Each row is a point on a tangle of strands that fork and nearly touch. The rows are in no order.
Two points are linked if the straight distance between their rows is under 62.4. Some points are linked to none.
Q665: [-14,-8,-7,-18,3,-1,13,-11,-16,-8,-3,0,17,-21,26,21,-5,-12,-5,-19,-6,0,-7,-30,-1,11]
Q910: [24,4,-10,6,-7,2,34,-17,-8,-25,-15,-16,2,-4,18,0,-27,17,9,15,-2,6,-15,-13,-29,-10]
Q523: [-22,1,1,-8,3,-16,13,2,-14,2,-18,6,19,-21,20,9,-14,1,0,-6,-20,-6,2,-13,3,-11]
Q803: [-13,-13,-6,3,-18,3,33,17,3,14,-4,16,-9,3,-13,10,9,-12,-12,-4,3,-34,34,-20,-7,5]
Q278: [-32,16,12,-13,18,-15,-4,12,-22,13,-23,10,21,-6,-7,12,-2,19,11,-7,-19,10,1,-3,4,-17]
Q223: [-5,-1,7,0,-3,27,10,11,-10,-3,33,2,-15,10,-12,11,3,-3,-3,-22,24,-4,6,-16,-11,18]
Q458: [3,-27,-1,-6,-24,-7,34,13,-1,13,-9,4,12,-5,-1,9,9,-8,-35,5,-1,-19,21,-16,-1,-10]
Q339: [-39,-8,20,-3,-5,7,-5,20,-4,0,26,4,-4,-9,-11,-17,11,-15,3,-1,-7,-14,-4,8,30,-3]
Q809: [-6,0,-1,-4,17,-17,8,-5,-11,9,-30,13,4,10,7,7,27,0,-3,-8,28,-9,5,-6,-27,-9]
Q894: [5,-5,-15,12,-5,3,5,-22,12,-4,7,24,-21,12,-7,5,-4,3,2,8,-8,-20,-1,3,1,18]
Q538: [11,6,-6,23,14,-13,-14,-17,26,-12,-8,16,-10,-3,22,3,-22,-18,19,3,-23,-18,-11,23,5,17]
Q646: [1,-6,-1,27,-7,25,8,14,23,8,9,-21,-4,-7,8,-19,3,-17,6,-4,8,-8,8,16,1,25]
Q548: [19,5,-10,10,-9,9,-2,-6,15,-18,5,-16,-17,4,-2,-45,-5,12,11,21,-8,9,-2,14,2,-4]
Q20: [-12,-22,-20,-24,-4,-12,-15,-5,-5,8,0,-5,8,-1,6,3,18,5,-23,2,-5,21,3,-14,27,-11]
Q234: [-8,-1,-1,-9,-6,-7,-30,-6,-2,-14,22,22,-20,-3,-14,-6,-3,-5,13,4,-1,2,-16,-1,0,-9]
Q558: [-19,-11,3,5,-4,11,16,-8,-6,17,-8,-10,40,-19,-1,11,9,4,-6,13,-14,15,-22,9,1,8]
Q90: [-11,-11,-10,12,-2,-2,2,-34,3,15,-4,4,26,-5,1,18,9,-3,-11,25,-6,11,-38,16,-14,12]
Q521: [16,-5,-22,9,-10,-9,17,-20,3,-18,-25,16,-1,-1,18,5,10,-1,1,5,7,-12,-6,-7,-34,3]
Q144: [29,4,4,-2,-2,-5,23,3,-2,-20,-6,-11,-15,14,5,-10,-25,15,5,11,5,-10,9,-14,-16,-25]
Q246: [-1,-18,-3,-15,-4,-16,-14,-13,11,13,9,-1,13,-8,10,11,-1,-18,-27,12,-14,13,-11,5,30,0]
Q82: [4,14,6,-17,7,-30,-13,7,-26,14,-22,18,25,-1,-7,9,3,21,-11,-8,-9,14,11,-6,-1,-25]
Q273: [9,-13,3,-11,-19,-17,-11,-18,-3,-14,11,23,11,-22,-7,23,-12,0,-11,15,-22,7,-25,-2,0,-10]
Q638: [-34,-5,4,-7,-9,26,0,7,-27,-6,11,-2,8,-8,-27,-10,18,9,8,2,8,18,-15,-17,-14,1]
Q226: [26,12,25,-6,8,5,-23,20,10,-4,29,-21,1,-3,14,-11,-19,-10,-5,-20,7,6,4,16,24,-1]
Q268: [4,11,15,8,17,-15,6,-14,8,15,-10,26,5,13,2,28,-5,5,-3,-1,-1,-20,-1,7,-16,-1]
Q733: [1,-6,-3,-17,10,-2,-10,-11,-5,4,-7,1,19,-6,18,18,18,-21,-13,-19,13,3,-14,-8,1,7]
Q811: [1,7,-25,-14,13,-14,-7,-17,6,-6,-18,-19,-7,4,36,-10,-3,-9,3,-10,-1,11,1,-16,9,9]
Q425: [4,1,14,1,15,-27,2,-9,5,10,-11,22,-2,17,4,9,20,-13,-15,1,20,-30,1,10,-9,-14]
Q813: [-10,2,11,-10,-10,24,25,25,-23,-14,37,-12,-9,2,-13,3,-15,-3,2,-21,19,0,14,-33,-12,-9]
Q847: [16,2,17,-4,0,7,-5,-8,3,-6,36,-8,-36,40,-25,12,-10,19,-7,2,24,13,-12,-13,-8,-2]
Q700: [20,-1,-6,5,-15,-8,15,3,-11,11,-14,-28,18,-3,-8,-31,-5,15,-16,35,-1,24,-1,16,15,-18]
Q778: [35,21,23,2,-2,3,-22,13,5,-37,19,0,-17,15,-10,-9,-9,20,14,2,0,7,-4,14,-9,-17]
Q864: [-15,-1,10,-5,-9,16,-10,10,3,2,14,-1,5,-17,4,-9,-9,-6,6,-11,-19,2,4,-1,22,16]
Q543: [2,5,2,1,-18,-5,3,19,-11,-7,-9,6,20,-21,0,-10,8,-8,3,-8,3,-5,9,2,-24,-12]
Q965: [17,11,6,-5,-6,-25,-12,21,-20,0,-21,21,31,-18,2,0,15,-3,-11,-15,0,-2,18,10,-5,-19]
Q635: [-30,-4,7,-9,0,12,28,15,-24,-3,2,-2,6,-5,-14,5,0,4,6,-6,6,0,6,-32,-9,-12]
Q84: [2,-4,-5,10,-24,6,41,14,-10,-3,13,21,-16,9,-24,4,-10,6,-3,-1,6,-20,31,-16,-28,4]
Q913: [29,22,5,-7,13,8,-35,0,8,-12,12,-6,-21,23,-2,-10,-1,16,8,-13,10,14,3,0,-5,-2]
Q561: [-9,21,10,7,24,1,-4,3,0,3,-11,-1,-3,0,14,5,-14,11,20,-22,7,4,-4,-6,-9,7]
Q279: [-21,-5,-5,-13,-7,14,5,8,-23,2,-8,-24,17,-10,-15,-20,2,16,-1,11,-10,31,-7,-16,4,-12]
Q11: [1,2,16,20,13,19,15,-5,4,12,30,-11,-28,27,-4,19,-13,9,-6,-6,29,3,-8,-5,-8,16]
Q184: [10,9,15,-2,12,-7,-23,-7,13,-16,33,2,-18,-12,5,27,-37,-6,15,-2,-8,12,-20,-1,2,-1]
Q770: [-15,2,-15,-18,14,-15,3,10,-17,-4,-23,-21,1,-6,9,-18,35,-9,-4,-14,16,3,21,-9,37,-24]
Q133: [-31,-10,-5,-4,12,4,23,-7,6,18,-8,-30,29,-12,6,15,2,-4,-9,13,-23,8,-16,0,33,2]
Q747: [15,5,1,33,11,7,-3,-3,23,-6,-5,1,12,-8,34,5,-19,-25,4,-15,-14,-14,-4,15,-1,32]
Q920: [20,9,6,6,7,11,-2,2,5,9,-6,12,-1,9,6,19,-5,5,-1,-21,3,-8,14,-6,-15,16]
Q720: [21,11,-3,-15,16,-2,-35,-11,-3,10,-7,-8,-1,14,-4,-4,15,7,-2,-11,19,21,-4,11,5,6]
Q123: [-1,1,-4,13,-15,-11,22,22,-15,7,-25,-12,18,-12,-9,-35,-8,13,4,30,-8,8,12,21,1,-28]
Q503: [-10,6,-15,-1,24,-11,26,0,-6,21,-44,-14,8,9,9,8,15,7,8,-1,11,-3,19,-9,-11,-6]
Q168: [30,-7,-3,-13,7,8,-23,-19,5,11,-4,-9,8,11,8,13,21,-13,-21,-13,20,8,-4,-3,4,16]
Q874: [34,6,1,0,0,-14,-18,-7,18,-7,-4,-5,-13,15,-9,-17,-7,18,-4,18,-12,5,5,19,15,-4]
Q676: [-4,-5,4,26,-3,32,-5,5,22,17,11,-15,-5,3,-10,-25,-1,12,6,14,-8,10,-3,28,10,25]
Q631: [4,7,-8,-23,15,-3,-7,8,-3,-7,-11,-23,-9,5,22,-16,10,-10,0,-20,16,-1,18,-17,11,-5]
Q988: [14,-18,-7,-10,-8,-28,-11,-15,19,-7,17,7,-6,-11,-5,25,-14,-16,-15,33,-14,10,-17,5,17,-12]
Q707: [11,2,-16,1,-8,11,0,-12,-4,-8,4,29,-22,14,-2,16,-10,14,5,-15,-6,-8,14,-17,-16,23]
Q850: [32,3,26,2,7,-12,-22,4,15,-21,23,11,-18,8,-4,17,-16,-2,4,1,3,-5,-9,14,5,-5]
Q641: [12,3,-1,2,-27,19,-10,22,1,-19,10,-7,6,-21,-2,-29,4,-7,8,-8,-2,-2,10,12,-15,-1]
Q14: [12,-10,7,16,-2,20,1,19,16,1,5,-8,3,-10,7,-6,29,-38,-5,-20,26,-20,8,16,-2,21]
Q588: [-13,6,-19,7,2,-11,20,10,-14,15,-38,-15,9,0,-5,-22,8,21,9,13,3,9,16,3,-8,-21]
Q3: [31,-2,6,23,1,10,-18,12,12,9,-8,8,12,-4,4,-2,24,-24,-8,-11,13,-13,8,37,-3,17]
Q210: [-18,-8,16,-13,5,18,7,-1,-14,18,15,-27,10,7,-19,-3,-15,16,-6,13,-5,28,-18,-13,13,-5]
Q902: [11,-2,-18,19,1,-13,-7,-19,29,-18,3,28,-37,17,3,17,-16,-15,17,24,-18,-28,0,13,12,18]
Q796: [-31,7,8,-1,4,24,-10,7,-8,10,17,18,3,-11,-9,19,-9,3,20,-21,-24,-5,2,-8,12,21]
Q630: [23,-1,-30,-15,-3,-12,-4,-26,6,-23,-19,-2,-11,6,28,2,-2,2,-2,-1,-1,1,-2,-16,-14,0]
Q311: [5,3,8,15,-18,24,-9,36,16,-4,12,-28,-9,-11,-7,-32,8,-12,14,-10,13,2,16,21,0,8]
Q559: [-30,21,-3,-5,25,-18,-27,-5,-19,19,-24,4,19,1,-6,-2,16,17,20,2,-1,15,-10,18,6,-11]
Q769: [9,3,-13,21,-15,3,44,-8,-2,-21,-11,-2,-11,-6,10,-7,-12,3,18,11,13,-11,-4,-4,-42,1]
Q974: [1,5,9,-7,-2,-6,-24,-12,-5,-9,18,29,4,-18,5,35,-28,-9,9,-8,-20,2,-19,-7,-4,7]
Q549: [2,6,17,24,-10,4,10,10,6,-22,14,20,-19,-5,-6,-17,-11,-1,10,5,-1,-25,-5,19,-10,-4]
Q791: [-29,-6,-4,-18,8,14,-13,-8,3,20,10,12,2,0,0,36,-3,-5,3,-15,-27,-3,2,-19,28,19]
Q922: [-15,0,6,11,3,20,1,-9,9,16,17,-24,-14,11,-9,-15,-13,22,4,16,-3,21,-17,6,9,13]
Q552: [6,-9,-11,4,-16,8,4,10,4,1,-1,-35,-2,0,-14,-56,11,6,-3,28,4,13,4,17,11,-10]
Q582: [-13,0,-5,2,17,-12,-13,-25,8,14,-3,-3,7,2,6,9,0,-1,7,13,-4,14,-27,12,-1,8]
Q196: [-26,-14,-14,-17,5,-14,2,0,-4,7,-12,-11,-6,10,0,-16,26,-2,-14,8,9,0,8,-5,25,-17]
Q579: [-24,-7,-5,-5,21,5,8,-6,10,19,-9,-10,12,1,8,25,9,-9,-11,-11,-14,-5,7,-14,28,16]
Q606: [-24,19,4,4,33,-5,-25,-11,-1,23,-14,7,-3,10,2,10,-5,15,29,-3,-7,10,-11,12,-5,7]
Q627: [7,-20,-6,-17,-30,-2,16,32,-10,5,-14,-11,25,-15,-10,14,19,-7,-26,-11,6,2,31,-19,-3,-12]
Q881: [-33,-17,-5,-13,-9,-6,-15,-5,-8,3,27,21,-15,-3,-15,-7,9,-16,-8,2,-1,-9,-8,-9,13,-5]
Q866: [8,2,12,26,11,4,-12,-3,19,18,-3,15,4,8,-3,-9,17,-9,-1,9,5,-18,-9,44,4,9]
Q824: [30,2,3,7,-19,-4,35,2,2,-20,-4,16,-16,21,-17,3,-8,18,-5,12,6,-19,22,-19,-28,-14]
Q304: [-5,3,-1,4,-16,-4,-6,0,-1,-31,16,22,-30,7,-18,-30,1,-2,10,9,2,-17,-2,6,-5,-14]

A fork is a point with three links, a tip a point with one. Leave the first point through the second and follow the links. Name the first fork or tip that comes.
Q631, Q811 | Q627
Q223, Q813 | Q646
Q676, Q922 | Q847
Q974, Q184 | Q278
Q90, Q558 | Q549

Follow the links from the first point to the second, and from the first to the third. Name the last point that the two ways share.
Q425, Q638, Q20 | Q278
Q811, Q14, Q425 | Q278
Q3, Q847, Q850 | Q646
Q14, Q874, Q894 | Q920
Q579, Q747, Q548 | Q920
Q778, Q700, Q579 | Q606
Q223, Q558, Q425 | Q606
Q866, Q791, Q223 | Q646

A fork is a point with three links. Follow the links from the first point to the second and name the forks in between, in order.
Q791, Q210 | Q606 Q278 Q646
Q747, Q234 | Q920 Q606
Q665, Q279 | Q278 Q646
Q223, Q582 | Q646 Q278 Q606
Q246, Q809 | Q278 Q606 Q920
Q700, Q210 | Q920 Q606 Q278 Q646
Q631, Q82 | Q278
Q850, Q234 | Q278 Q606
